Points, in no order, along strands that fork, close into loops and pass close to each other.
Points whose rows are less than 93.1 apart are linked; no others are.
Kab: [ 57.6   0.4   4.0   0.0  -1.6  18.0  27.5  68.3 -22.0 -34.8   7.2  -6.2
  -8.5 -27.1  -8.8  23.0 -22.8   0.9  38.3 -18.1 -34.3]
pek: [-30.4 -51.4  -5.9 -14.9  18.7 -12.7 -16.9  37.3  -9.3  -7.8 -39.8  -1.5
  31.9   9.1  -5.4  -8.6  -7.4  -5.0 -51.3  24.1   1.6]
lag: [-49.1   9.5  -4.8 -34.8  -5.5  29.0 -12.4  -9.0  -3.8 -26.2 -46.4  12.1
  21.2  31.5  -8.9 -25.5 -40.9 -72.0 -28.4  24.7 -14.1]
ruz: [ 10.9  23.8  20.7 -18.8 -22.3  33.8 -37.7 -24.5 -21.8  -6.6 -20.5 -13.0
  16.2  20.4 -14.7  14.7 -15.8 -32.8 -23.9  41.9  -0.7]
ger: [ -9.3  -2.5 -23.9  36.4 -17.7 -19.0   9.2   9.4  12.2  37.0  14.9  31.4
  -7.6 -17.2  12.8 -10.4  27.8  41.4  -2.3 -14.8  28.7]
masum: [ -4.8  24.6   5.2   2.6   2.9   0.4  11.8 -37.4  18.8 -24.1  32.5 -11.4
  -8.4 -23.3 -23.1  19.1 -18.0  22.8  32.9  -8.7 -28.8]
tud: [ -2.2 -15.1 -10.0 -19.6 -30.5   7.9 -37.3 -18.7   8.3  -6.5  -0.1  12.8
  26.3  29.6  25.4 -21.7   0.5 -26.3 -47.3  -1.0  -5.6]
femel: [ 19.2   4.0  29.7   9.7   7.1 -14.4 -24.2 -47.0  40.0  21.6  21.2  20.3
 -15.1   5.4  56.6  11.5  52.3  54.0  13.5 -25.3  50.6]
loma: [-21.5  36.0  40.7   2.1  -4.3 -27.3  10.6  39.8  13.1 -35.5 -27.8 -19.3
 -10.7  18.2 -12.8  37.9 -15.5  18.7 -27.9  40.0   2.7]
Pude: [ 38.8  -0.9  43.5  13.5  19.1 -32.9  31.7  30.9 -40.2   9.0  -3.7 -23.9
  12.1  11.5   2.4  11.0 -12.4  12.4  15.8 -13.8   7.7]
lasim: [ 37.4  27.0 -21.0 -16.9 -39.7 -24.6  -7.6   3.2  16.8 -25.2  24.3  10.0
  -0.2  22.0  42.5  -0.4   1.9  -3.5 -19.9 -18.7 -52.5]
kot: [ 23.8 -57.5  -0.7  -6.9  71.1 -25.6  -2.7 -37.8 -22.8  16.0   0.7  22.1
 -15.9 -31.6 -38.7  22.2  19.1   8.3  10.9 -15.8  24.5]
Vuf: [-14.8  -4.9  26.7 -22.5  39.1  13.0  -7.5 -39.0   3.8  35.2  14.4  -8.0
  11.1  30.3  -6.9 -12.1  -3.0  -5.0  -7.3   3.9  40.5]
Lozu: [-54.2   2.7 -18.8  -8.5  50.5 -16.1  48.0 -14.3  30.8   8.1  35.4  27.5
 -16.1  13.7  -6.0 -10.3 -40.8  -8.5   7.9  18.3  25.1]
bifu: [ 17.7   1.9  24.6  31.2 -17.3 -36.2  20.0  78.3  -4.0 -20.9 -26.5  -3.4
   4.0  -2.7   5.8  15.6 -15.4  -2.4  -7.1 -20.8 -42.3]
Mirod: [ 25.7  21.7  13.9 -11.5 -31.6  41.5 -40.7 -57.1  15.7   8.1  25.2 -13.6
   4.4  17.2  12.1  -2.1  35.9  16.1  -5.8 -14.5  16.6]
zaten: [-44.2 -13.1 -17.0  -5.5   0.4  41.7 -29.3 -39.6  10.3  16.3 -13.2  19.2
  15.6 -13.9 -16.2  39.8 -11.1 -17.2 -13.4  66.8  11.5]
Bibop: [-27.2 -39.4  -1.4 -34.0  63.8  26.3  30.6  -2.1  -7.8 -21.1  16.0 -14.1
  19.7  14.5 -32.6 -10.7 -35.1 -31.7   9.3 -13.1   0.4]
pivu: [  7.1  20.3  31.2   1.5  -2.0 -19.0  39.5  33.8 -27.6  16.2 -10.5 -22.2
  -2.2  30.1  -5.5  -5.5 -13.9  12.8 -11.0   5.2  27.3]
ganeg: [ -1.5   9.1  30.6 -29.2 -25.4  16.8 -27.1 -51.6  20.3  14.7   9.4  -7.7
   2.6  35.6   7.3 -25.8  20.2   5.2 -19.8  -4.6  42.4]
libis: [ 45.2 -11.0   7.8   2.9   7.9 -18.5  -7.3   4.1  -5.1  -6.6  12.0 -43.5
   3.0  -0.3  -3.7 -23.3  38.5  37.8   7.3 -53.7  -2.7]
Sopuz: [ 24.4 -22.6   0.9  12.8  -0.5  48.5 -40.6 -27.1 -15.7   7.1  -0.4  15.7
  13.0 -45.9  17.1  59.9  10.9 -14.8  12.4  27.5 -29.7]
Gaso: [-43.6 -11.7 -20.8 -29.2  74.2  19.4  36.8 -18.6  18.8  -6.6  28.3   6.3
  -1.4  23.6 -21.0 -13.5 -28.7 -41.2   6.8  18.4  20.4]
Gadem: [ 27.8 -15.9 -25.7 -11.2 -41.4  -6.9 -35.1  29.8   8.8 -53.4 -19.9  24.7
 -16.4  -7.4  13.9  29.7 -11.8 -25.1 -43.7  36.4 -45.7]
pof: [ -6.1   0.8 -21.4  -1.4 -41.2  19.8 -29.5  -0.2  17.7 -19.9 -14.5  19.9
 -12.4 -16.0   3.6  29.4   9.9  -0.4 -36.7  54.3 -15.0]
dagib: [-21.7  31.6  60.1   1.8  40.2 -29.7  26.8 -35.8  22.5  23.2  19.1 -12.3
 -20.3  31.7   4.2 -20.0 -10.3  25.3  27.9 -13.9  25.9]
kis: [-28.5 -18.1  -8.3  16.9  -6.2  12.7 -35.4 -35.6  14.5 -20.8 -18.6 -16.8
 -17.2 -57.7 -11.9  41.5  20.9  23.3   6.5  22.1 -26.6]
pes: [ 54.8 -23.9   0.6   7.7  49.4 -25.2   2.3  -9.8   0.7  16.2  29.7  11.0
 -21.5 -10.2  13.1  65.4  18.9  31.6   5.6  -5.2  -2.2]
feku: [-14.5   8.4  29.5 -26.2  17.8  -1.9   0.0  -7.9 -40.7  36.1  -2.1  -2.4
  47.8  20.6   8.2 -49.1 -35.4 -32.4  20.4 -16.9  13.9]
mun: [ 28.6  12.1  -7.7  41.2 -23.4   6.8 -32.2   9.4 -16.8  30.2 -17.9  -9.2
  -6.5 -27.0  42.7  31.3  48.6  -6.2   6.8  14.1 -20.3]
runav: [  4.0   4.1  15.3  -3.9  -6.9 -18.6 -26.0 -30.5   6.3  33.1  45.7  14.0
  38.4   2.5  58.9  -1.6  -8.5  -1.8  12.4 -32.0 -10.8]
sof: [ 36.9  12.9 -36.6  24.0  -6.7  19.0 -16.3  -7.4   3.5  21.7  39.3  30.5
 -11.0 -20.4  57.0  31.6  51.2   3.8  39.6 -24.1  -6.2]
gis: [-46.8  23.1 -24.1  -2.8  -8.1   5.0  43.5 -10.3  14.5  12.3  36.2  17.9
   8.6   5.8 -15.7 -19.4 -40.6 -16.7  20.3  17.2  -0.8]
guv: [ 36.2 -22.0 -12.8  -1.5  19.6   5.6 -27.8 -26.6   1.2  17.9  23.2   3.1
   7.9   3.2  27.9  48.8  31.0  13.9 -12.2  -5.1  18.4]
maru: [-19.2   0.2  -8.1  17.2  -1.3  -4.6   4.0 -18.1  18.9   9.2   1.9  -3.5
 -12.3 -47.3  -8.8  16.3  -2.3  30.6  25.5  -0.2 -15.4]
mikul: [ 48.6  21.6 -24.8  32.6 -33.5  -2.9  36.8  57.3   4.6  -9.5  29.6   3.6
 -34.0   5.5  -0.8  11.5   9.7   6.0   2.2  -4.1 -20.9]
tepem: [-60.2   5.5  -8.5 -34.1  19.6  43.3   6.8  -2.1   4.7 -61.0 -39.6 -30.2
 -20.0  18.2 -36.6 -23.4 -12.7 -25.8   4.0  22.8 -13.1]
Nunun: [ 55.7 -60.0 -20.6   5.2  58.1 -12.9   2.7 -18.4 -16.1  15.7  32.0  23.7
 -25.0 -43.7  -1.4  55.0  27.7   1.2  19.7 -13.1  -0.1]
fur: [  0.6  15.0  17.6 -34.8 -36.4  24.6 -38.0 -24.2 -13.5   0.7 -33.9  -1.5
  25.0  55.9  14.8 -17.6  -7.2 -41.7 -54.6  13.7  14.4]
Fuzu: [ 25.3  -8.4  20.8 -44.7   7.2   8.3  -5.6  27.0 -24.8 -45.4  -4.2  -4.4
  22.1  29.2  -0.1  38.7 -36.7 -26.9 -32.2  29.8 -21.4]
vuseb: [-27.6 -23.9  20.2 -17.8  21.6 -22.5 -33.4 -15.3  21.9  -4.2  -4.1  -7.5
  13.5  20.0  11.6  35.8  10.2  20.2 -50.5  32.4   6.3]
nozan: [ 41.9  19.2 -24.9  26.3 -35.8  -5.5  14.6  40.6  -8.2  21.5  16.8  15.8
  -2.8   4.2  29.2   0.8   8.0  -8.4 -13.0   3.3  -7.9]
vitik: [-65.0  40.0  18.6  22.8  63.1  -3.0  45.7  24.1  11.7 -37.3 -25.8  -4.6
 -28.3  25.1  11.8 -16.5 -19.5 -16.0  18.4  32.2   5.3]
Kirab: [-12.1 -12.4   2.7  38.8   9.3 -40.9  -5.0  -4.1  -3.7  49.5  -8.9  21.6
  20.5 -23.8  34.2   4.2  17.3  20.5   6.0 -15.9   3.1]
geru: [-47.4  37.7  16.8   1.5 -19.9 -19.4  20.0   6.2  15.7  13.4  -8.2  15.6
  17.6   4.6  20.3 -68.5 -25.9  -6.0  28.4 -23.4 -11.2]
Vig: [ -3.4  11.3  45.0 -20.2 -18.8 -28.3 -18.6 -31.2  31.8  20.6  22.2   3.1
  23.3  27.9  54.8 -32.0  -4.6  10.0   1.9 -46.7  -1.6]
libop: [ -7.2   6.2  29.3 -45.8  33.1   9.4   3.7   5.8  -3.0 -32.1  -6.3 -27.9
  17.3  48.3 -14.3  12.1 -24.2 -24.0 -22.1  13.8   7.1]
Muf: [ -6.6  16.4  26.3   9.0  20.1 -24.1  -6.5 -52.6  12.7  47.6  11.8  23.9
 -15.2 -11.3  17.3  28.4  28.4  40.0  18.2   9.4  44.9]
fakef: [-25.8  49.5   1.1  12.7 -70.0  11.8  -0.4  -4.8   4.1   3.6 -12.5  21.9
  -7.8 -19.2 -13.6 -11.5 -22.3 -19.5  11.4  31.4 -23.5]
pafi: [-17.2  -1.0  22.8 -52.3  18.8  23.9  -5.3  -2.7 -20.9  -8.9 -21.7 -19.9
  50.1  26.3   4.9 -42.6 -36.2 -60.9   7.9 -32.9 -18.1]
Bizuf: [ 14.7  30.5  -7.8  11.9 -35.6  18.8  -6.4 -27.8  -2.1  38.6  30.8  24.6
   5.0   9.5   4.3   7.4  -3.8  -4.4   3.9  29.6  32.5]
Rut: [ -2.8 -35.7  15.1  -7.3  14.2 -15.6 -31.6 -37.0  43.4   9.2  15.1  -1.3
  -8.6   0.8  25.4  -3.8  50.9  52.7  -4.1 -50.3  27.7]
bepo: [ 16.7 -36.5 -26.7   9.7  -4.1  33.4 -51.6 -31.4   5.0 -19.1 -13.4  -3.0
 -15.8 -51.0   8.6  54.4  49.4  10.5  10.6  17.7 -33.4]
tera: [-31.2  26.6  21.5   8.5 -15.5  -6.3   7.0 -13.9 -11.6  53.5   7.2  -1.7
  11.0   8.9  19.5 -68.2 -15.8  -5.8  25.2 -16.6  15.0]
giten: [ 29.8  31.1  21.8  12.7 -10.2 -18.4  22.3 -14.3  14.2   7.0  45.5 -13.1
  -7.1   7.2 -10.4  28.1 -11.3  22.6  17.1  -2.4  -3.7]
gud: [-27.3  16.9  54.2  -3.1   6.2 -35.7  16.7 -11.3  33.6   8.9  -7.1 -28.6
  -3.9  39.5   7.5 -54.9  -1.0  24.5  22.1 -42.4  29.4]
Das: [-48.3 -17.5 -15.5 -16.0   1.3 -46.8   9.9  59.6   6.6 -30.9 -34.1   9.5
   9.2  18.0  -1.3 -15.1 -20.0   3.0 -57.5  15.0   5.7]
Zutog: [-22.7  -8.9  10.8 -18.0  25.2  28.4  27.8  37.9 -21.8 -30.2 -20.2 -21.5
 -18.5 -26.4 -55.9  -4.3 -32.7   5.1  25.2  12.6   7.6]
Dofa: [  0.8 -16.2  -9.3 -23.3  14.9 -10.6  27.4  38.8   4.8 -39.9   3.1 -23.6
  -4.9  10.3 -28.2 -12.1  -1.5  29.6 -22.0 -10.3  19.8]
Meko: [ -1.7  14.1  10.4  -4.4 -48.9  -0.5 -18.5  11.6 -18.8   6.2 -33.2 -19.4
   4.1  17.5   3.8 -61.3  19.8  -6.9 -31.7   0.6  10.3]
miga: [-12.3 -31.8 -24.9   5.9  -3.4  51.2 -33.8 -33.7 -18.9  16.9 -29.4   6.2
   8.0 -28.9 -29.7  32.8  17.5 -16.8 -21.2  31.4  20.3]
misod: [ -5.8 -17.2  12.7 -35.6   8.5   9.3  -4.9  -8.9 -35.7 -29.8 -30.5 -37.5
  41.0   6.3 -15.7 -40.8 -15.5 -28.6  14.6 -44.7 -24.9]
lum: [-57.0  16.5  32.5  16.5  64.2 -20.8  22.4 -43.8  38.5  -1.1   0.8 -25.5
 -22.5   5.0   7.5 -16.9  -3.2  15.5  31.1   3.6   7.6]
sib: [ -0.8   3.8  -9.4  53.1 -35.1 -34.5 -15.4  35.4  17.8  -5.4 -30.0   0.2
 -15.0 -12.1  23.9  10.7  34.5  24.5 -34.8   9.8 -29.1]
sipi: [ 57.0   5.1 -32.9  -9.6 -37.1   3.8 -14.8  27.1 -17.9 -20.0   3.9 -26.6
   3.8   7.4  14.3 -43.3  29.4 -29.6  -6.8 -42.1 -27.8]
Moza: [-20.9 -37.0 -19.3 -24.2  17.7  41.7  -4.9 -25.6   7.3  -7.1  12.9   3.3
  47.6   9.4 -26.0   8.5 -24.9 -23.5  -8.3  -3.9  -2.7]
rol: [-64.4  41.9  21.2  29.1  -1.8 -30.8  41.1  34.1  13.3   1.9 -32.6   2.6
   0.4  25.2  11.6 -55.9 -30.2 -10.3   7.9  -5.2  -2.4]
gile: [ 12.0  -0.5  23.3 -18.6  11.5  -6.0  14.7 -17.7  -8.4  -9.1   0.5 -54.0
   2.5   0.6 -31.1 -33.6  13.8  18.7  29.9 -39.3   7.0]
ditu: [  9.2 -37.4 -20.2 -12.5   0.4  12.5 -35.3 -21.0   3.1  10.5   8.6   7.9
  29.8   5.4  20.5  -0.3  23.8  -0.9 -37.6 -17.4  11.0]
Fovo: [ 12.6  25.3  16.6  -9.3 -19.2  -2.7  -5.6   3.0   9.3 -27.9  -1.0 -32.4
 -20.6  11.0 -19.6  54.4 -11.3  13.2 -14.9  49.9  -1.2]
Vor: [ 13.6 -50.6 -56.1   6.1 -16.3  69.7 -35.6 -26.2 -10.4  21.3  -0.2  43.7
  13.7 -23.2  -9.5  36.6  15.4 -26.3 -15.6  23.6  19.4]
fesed: [ 38.4  -3.5 -18.6  -8.3 -15.9 -17.0 -16.0  42.0 -27.1  28.3   9.2  26.3
  22.7  23.1  30.8 -14.3   5.9 -18.7 -33.9  10.5  17.9]
geso: [-51.7  11.4  19.6 -13.3  73.1 -12.7  40.9  41.7  -5.4 -32.1 -19.5 -21.8
  -9.2  47.5   5.3  -9.8 -33.4  -9.6  -8.5   9.9   1.2]
rivam: [ 41.1 -22.2 -66.8  -1.3  10.3  12.2   4.2   5.0   6.5  11.1  59.7  25.9
 -25.0  -9.0  25.4  29.5  42.2  -0.6  14.1 -15.7  -6.0]
ren: [-40.2  35.8  17.0  17.5 -23.2 -35.4  31.8   0.8  44.1  13.4  12.7  -5.9
 -24.8  21.9 -11.4 -40.3   1.2  47.5   3.2 -22.3  22.4]
Gul: [-37.1 -31.2  12.8  -6.8  51.7 -21.8 -19.4 -17.8  10.3  36.2 -17.7   8.4
   5.3  -6.6   3.9  27.7  -6.1  16.3 -25.9  36.3  26.1]
betup: [-20.8 -16.8   9.9   1.4  29.0 -36.4 -13.2 -23.5  -0.4  43.5  19.0  25.2
  35.0 -12.9  31.4  -3.6 -11.3   2.7  10.8 -12.7   2.3]
sikid: [-23.6  48.1 -11.6  18.9 -57.4   1.1  21.1   2.2  -4.0   1.8  -7.1  -0.7
 -14.8  -4.7 -37.2 -25.4 -10.4   8.6  11.3  19.5  12.7]
zop: [-55.9   3.8 -14.2 -46.4  14.1  44.6   8.9 -11.6  -3.4 -54.9 -37.3   3.8
   0.5  18.5 -18.2 -11.0 -44.1 -63.0  -4.7   0.7 -35.8]
debom: [ 13.4  15.8   1.2 -52.4 -20.6  -3.9   1.7  34.5 -29.6 -49.8 -24.0  12.4
  23.6  32.9   7.6   4.7 -45.4 -37.1 -38.3   7.0 -24.8]
Gedag: [-13.6 -54.2  18.6   4.5  67.8 -42.4   4.2 -45.2   0.1  26.8  -9.6  16.6
 -17.8 -25.9  -6.9  27.9  21.0  27.0 -11.8   0.4  30.3]
rur: [-32.4  35.3  14.8  14.5 -40.2  -7.6 -37.1 -49.3   4.0  27.8 -20.6   5.4
  -0.4  -1.5  29.9  17.9  13.7  29.7   3.7  29.7  18.6]
gem: [ -0.5 -21.3  -4.6   1.4  22.3 -18.8  59.4  -3.6  -2.7   7.7  16.9   3.7
 -35.1 -23.5 -54.4  -4.3 -11.9  18.1  20.7   0.2  28.8]
lup: [ 15.4  -4.6  23.9 -27.8  18.6  17.7 -27.0 -19.8 -15.4 -10.1 -20.0 -49.0
  23.5  11.8 -30.3 -18.4   9.6  -0.4   3.3 -25.9   0.1]
ginor: [-65.6   9.8 -13.3  -3.7   2.1  32.7 -15.1 -24.6   1.3   5.4 -35.2  12.9
   5.9   6.4  -3.2 -14.3 -26.2 -42.0  -9.6  48.0   4.6]
soz: [ -6.1  14.7  14.3  60.0 -42.6 -24.5  31.4  68.8 -13.2  -1.2 -34.3  -2.2
  -9.6 -16.5 -16.1 -10.1  -6.7   7.3  -4.5 -29.9 -16.0]
vuvus: [ 55.0 -17.7 -10.7  -7.3  13.5  11.4  23.0  28.1  -3.5 -41.0  25.4 -33.7
 -12.0 -23.7 -30.7  11.9  -2.1   9.0  25.5 -28.1 -34.0]
fera: [ 39.1  -1.1   1.3  52.6 -20.4 -13.4 -26.8  47.5   2.2   4.9 -22.4 -22.0
 -42.9 -24.3  30.3  37.3  47.7  -2.4  -4.0  11.9 -44.0]
zoves: [ 26.2 -14.4  -1.6  16.4  -8.8  34.0 -15.5  22.3 -19.8   8.6  -6.7  16.1
  -9.9 -39.1 -13.8  33.5  -9.7 -11.8  13.7  34.8 -19.6]
futis: [ 35.3 -35.8 -34.7   4.3   1.7  23.8  -6.1 -11.5   5.2 -28.3  35.0 -11.1
  -5.7 -38.2 -23.3  10.9   9.9   3.7  29.7 -26.8 -39.0]
pazum: [-66.4  36.1  16.1   9.4  49.3   4.4  25.9 -16.6  19.5  -6.6  -9.6 -23.8
 -12.3   8.8   2.4 -41.4 -14.4 -14.1  33.1  17.4   4.1]
vil: [ 34.0 -10.1 -28.3 -22.4 -42.7   8.5 -49.4  -2.6   4.2 -36.7 -31.0  13.0
  10.0  18.3  35.4   2.3  15.6 -39.0 -54.8  14.1 -29.6]
pana: [ 59.4 -17.4 -54.7  -6.9  -2.9  36.5  -7.4  20.6   5.6  -2.8  45.9  11.8
 -11.4  -6.1   7.9  27.7  13.4 -18.2  -3.2  13.5 -10.0]
vepep: [ 26.6 -48.8 -36.2 -13.0 -10.4  70.8 -23.1 -16.0 -12.6  -0.4  14.4  12.2
  28.9  -4.1 -15.9  19.2 -12.7 -36.9 -14.4   0.4 -11.2]
viso: [-24.8  15.1 -11.0  44.4 -11.6  -9.1  40.1   3.1  12.3  33.4  13.1   6.9
   3.9 -39.3 -19.5 -15.5 -15.9   8.8  51.6 -22.4  -9.8]
Gid: [ 26.9 -25.9 -19.6   3.9  18.7 -25.4  32.1  -4.3   4.5  11.7  48.3   8.3
 -19.7 -19.4 -38.0   4.6   7.3  31.9  -2.1 -22.6  38.0]
Liveg: [ 16.3 -12.5  -2.8  -3.0 -12.9  10.4   5.9  15.2 -15.2  -8.4   1.7  13.4
  19.7 -27.7  -8.9   9.9 -32.3 -27.6   9.0  15.7 -35.6]
noze: [-50.6  32.2   4.8 -16.4  21.5  12.0  26.6 -15.7  27.3 -38.9  -4.2 -36.1
 -22.7  10.7 -26.6 -42.6 -20.0   5.6  15.9   1.0  -3.9]
virem: [ 67.1  14.2   4.8  26.0 -28.3   3.7  21.1  78.9 -20.6 -15.1  -2.0 -12.5
 -37.6  -9.8  -9.3   6.9   4.0  -7.8  29.6  -2.3 -30.1]
rades: [-16.8   7.6  -4.2 -48.1 -17.3 -19.9   8.9  38.9  -0.6 -42.1 -26.5   7.3
   9.7  34.3   7.8 -30.2 -32.4 -15.9 -40.6   0.6  -0.1]
zap: [ 21.7 -20.5 -28.6  -3.1   2.0  37.1  -6.9 -43.6 -13.8   9.1  23.1  13.5
   9.1 -39.7 -20.6   2.5  23.5   1.9  27.1 -32.2   4.6]
Tiz: [ -6.0  18.5  -3.3  23.4 -31.3  -0.4 -48.4 -38.6  -3.2  12.5  -7.1  15.8
  10.3 -32.1  48.2  17.2  44.7  12.8  10.3  -8.6  -3.7]
vuted: [ 30.4 -23.9 -48.4   2.9   8.4  22.6   1.9 -30.3 -31.8  47.9  24.3  44.8
  -9.5 -40.1   6.5   6.1  29.1  -3.9  21.1 -23.0  36.0]
balo: [ 63.6  -4.3 -40.9  14.6 -12.0  21.3 -12.8  23.2 -31.5  15.1   9.2 -17.4
  -9.1 -12.9   7.0 -22.2  26.0 -14.5  37.1 -21.5 -14.6]
veb: [-16.1  23.0  19.4  -6.7  35.7   9.8 -12.3 -76.1   5.3  33.8   6.2   2.4
   4.8   8.7  -5.3  24.5  -6.1   0.9  12.5  21.4  41.6]
zinof: [ 11.6 -34.2 -13.5  -1.3  22.4  14.7  28.8   7.3 -21.8   5.4  -1.3   3.7
 -15.0 -42.1 -64.1   2.4 -17.3  -1.1  32.9  15.4  14.9]
supeb: [ 49.9  -2.2 -22.1 -18.0 -15.0  -3.6  -1.6  17.3  13.3 -35.6  53.2  10.9
   1.3  27.5  24.9  27.2  -6.3 -13.5 -20.0   7.6 -28.9]
Kufip: [ 27.8  37.1  14.3   6.6 -25.6 -28.2   4.1  -1.8  32.9 -12.9  23.1  -7.7
  -7.5  25.7  22.2   4.6   8.1  26.9 -10.5 -20.5 -17.9]
Did: [-73.0  18.6  -7.8   3.5  12.2  -5.5  38.0  54.6 -17.2  -1.7 -35.4  10.3
   4.1  11.3   1.1 -46.8 -32.8 -23.3   9.6   2.6  -4.2]
bima: [-41.4  16.8  40.8  -8.5  12.8 -35.9 -17.4   5.0  19.9 -25.8 -37.7 -17.5
   0.8  31.0   1.5   0.3  -8.2  15.9 -38.3  31.0  -0.4]
nim: [-23.1   1.4  44.7 -46.6  56.2 -13.8  19.7  30.6 -28.2 -23.6 -14.6 -30.3
  21.9  46.3  -4.7 -11.9 -31.9   0.4  -7.8 -17.1   3.4]
fumi: [ -7.0 -20.9   6.2  -6.6   2.3  -2.1   8.2  41.4 -12.3 -32.7 -44.4 -30.9
  -7.9 -20.3 -46.7 -10.3  12.6  20.1  -1.8   7.2   5.8]
Bobu: [ 11.1 -37.2 -15.9  71.2  -1.0 -28.6  19.5  41.3  -6.1  32.2 -15.2  29.5
 -29.6 -63.5  -7.9  19.0  19.5  22.1  20.4  -1.3  10.4]
Dasop: [ -0.9  33.8   3.9   4.1 -20.3  -2.9  48.2  36.2 -15.0  -8.5  -2.1  -6.6
 -22.1  15.3 -42.6   2.2 -15.5  14.0   5.0  30.9  18.8]
pupe: [ 51.3  20.6  21.7  24.2  -9.7 -22.1 -10.5   0.7   0.5  -3.9   5.3 -36.2
  -9.2  13.3  24.0  -0.7  47.7  31.3  -7.6 -28.0  -8.4]
zak: [  6.6 -10.9 -28.8  -5.1   8.5  44.1  -2.8 -63.6   7.1  -6.3  21.1   1.7
 -18.2 -29.5 -46.4  23.1  12.8  10.0  19.3  -3.3  18.1]
Sakuf: [  2.1 -22.9 -40.7  12.7 -17.8  17.6 -12.1 -19.7  -2.6  46.3  15.1  46.4
   1.1 -15.9  24.2 -16.5  43.5  11.8   1.8 -11.2  57.7]
nagek: [ -4.8   2.5   0.6  28.1 -11.9  -2.4  34.2  18.6 -28.1  19.7  -0.2  16.5
   8.4 -30.1 -16.4 -13.5 -36.2 -15.6  40.6  -3.5 -26.9]
vup: [ 42.6 -19.2  26.9   8.7  23.5 -37.8  12.8  62.2 -14.9  -9.3  -3.5 -15.8
  20.5  10.7  21.0  17.0 -12.2   0.9  -2.4 -25.8 -28.7]
roka: [-45.3  39.2  21.7  39.4 -11.5 -27.5 -10.5 -33.6  32.3  38.4  -7.0  20.4
 -12.7  -5.2  13.6  12.5  13.8  41.7   5.4  14.1  17.1]
zum: [ 12.7  40.0 -20.5   9.1 -64.8  26.9 -25.8 -23.6 -12.1  12.6  -0.5  14.6
   6.9  -0.2  11.6 -15.5   4.6 -23.2   4.7  13.6 -15.0]
guk: [-37.1  26.2  22.9  -8.5 -42.5   4.2 -41.8 -58.8  28.5  14.3 -24.2   8.3
   3.2   7.3  15.5 -26.2  20.0  14.9  -6.3   7.1  10.3]
mut: [ 45.7   1.4 -41.1  44.9  -7.8   1.6   7.6  20.6 -14.0  34.0  18.2  12.5
 -28.0 -34.2  30.4  11.0  30.1  -1.3  53.1 -33.3 -27.1]
rubo: [ 18.4 -21.7   5.7 -10.8   6.0  -4.5   0.0  25.1 -20.9  26.7  16.3  17.8
  27.9  35.0  -1.7  -4.9 -13.1  -9.2 -44.0  25.5  44.4]
Dem: [  4.6 -15.1  -6.1 -17.5   8.4 -17.5  15.0   8.2  26.4  -2.2  36.8  -5.4
   2.9  21.5 -26.7 -25.4  -3.8  26.5 -12.2 -25.4  31.0]
vire: [ 10.1  -5.6 -17.9 -25.7 -31.9 -35.6  15.3  43.8  -1.3 -55.5   5.2  -2.6
  -5.0  27.1  -6.3  -9.1 -10.6  18.3 -29.9 -15.4 -15.2]
ridu: [ 24.0  29.2  -0.3   2.6 -43.4   1.9   2.3  19.7 -14.3 -28.4 -30.8 -23.5
  -2.1  -1.5  -8.9 -47.2  13.9  -1.6  -7.5 -21.0 -25.7]
dipi: [  4.2 -15.5   4.5  70.9 -12.0  -2.8  19.1  67.5   0.8   5.0 -25.8   4.2
 -20.9 -52.0 -29.5   3.9  -5.7  14.9  27.2 -14.9 -10.8]

A tip is a point with one link. Name the tips that can be reached along the links from each point below, in the order of the rows.
noze: pek, gis, ren
sipi: Meko, Did
pivu: Bizuf, Bobu
tud: ruz, pof, Fovo
Kab: Vig, zak, rubo
guk: Mirod, Rut, sib

A piece is two or more points that can be reached from each other along the links. Count, over all rows, the pieces, the separate loops (a circle has one, a figure eight two, a Y none), the forks (points with three links) and the tips (points with one).
pieces: 6
loops: 3
forks: 10
tips: 16

Name the points in between on the shortest way along the links from the first point to the second, in order.
pes; loma: Nunun > kot > Gedag > Gul > vuseb > bima
Dofa; zop: vire > rades > debom > Fuzu > libop > nim > geso > vitik > pazum > noze > tepem
gis; rades: Lozu > Gaso > Bibop > Moza > vepep > Vor > miga > zaten > ginor > lag > zop > tepem > noze > pazum > vitik > geso > nim > libop > Fuzu > debom
libis; rol: gile > lup > misod > pafi > feku > tera > geru
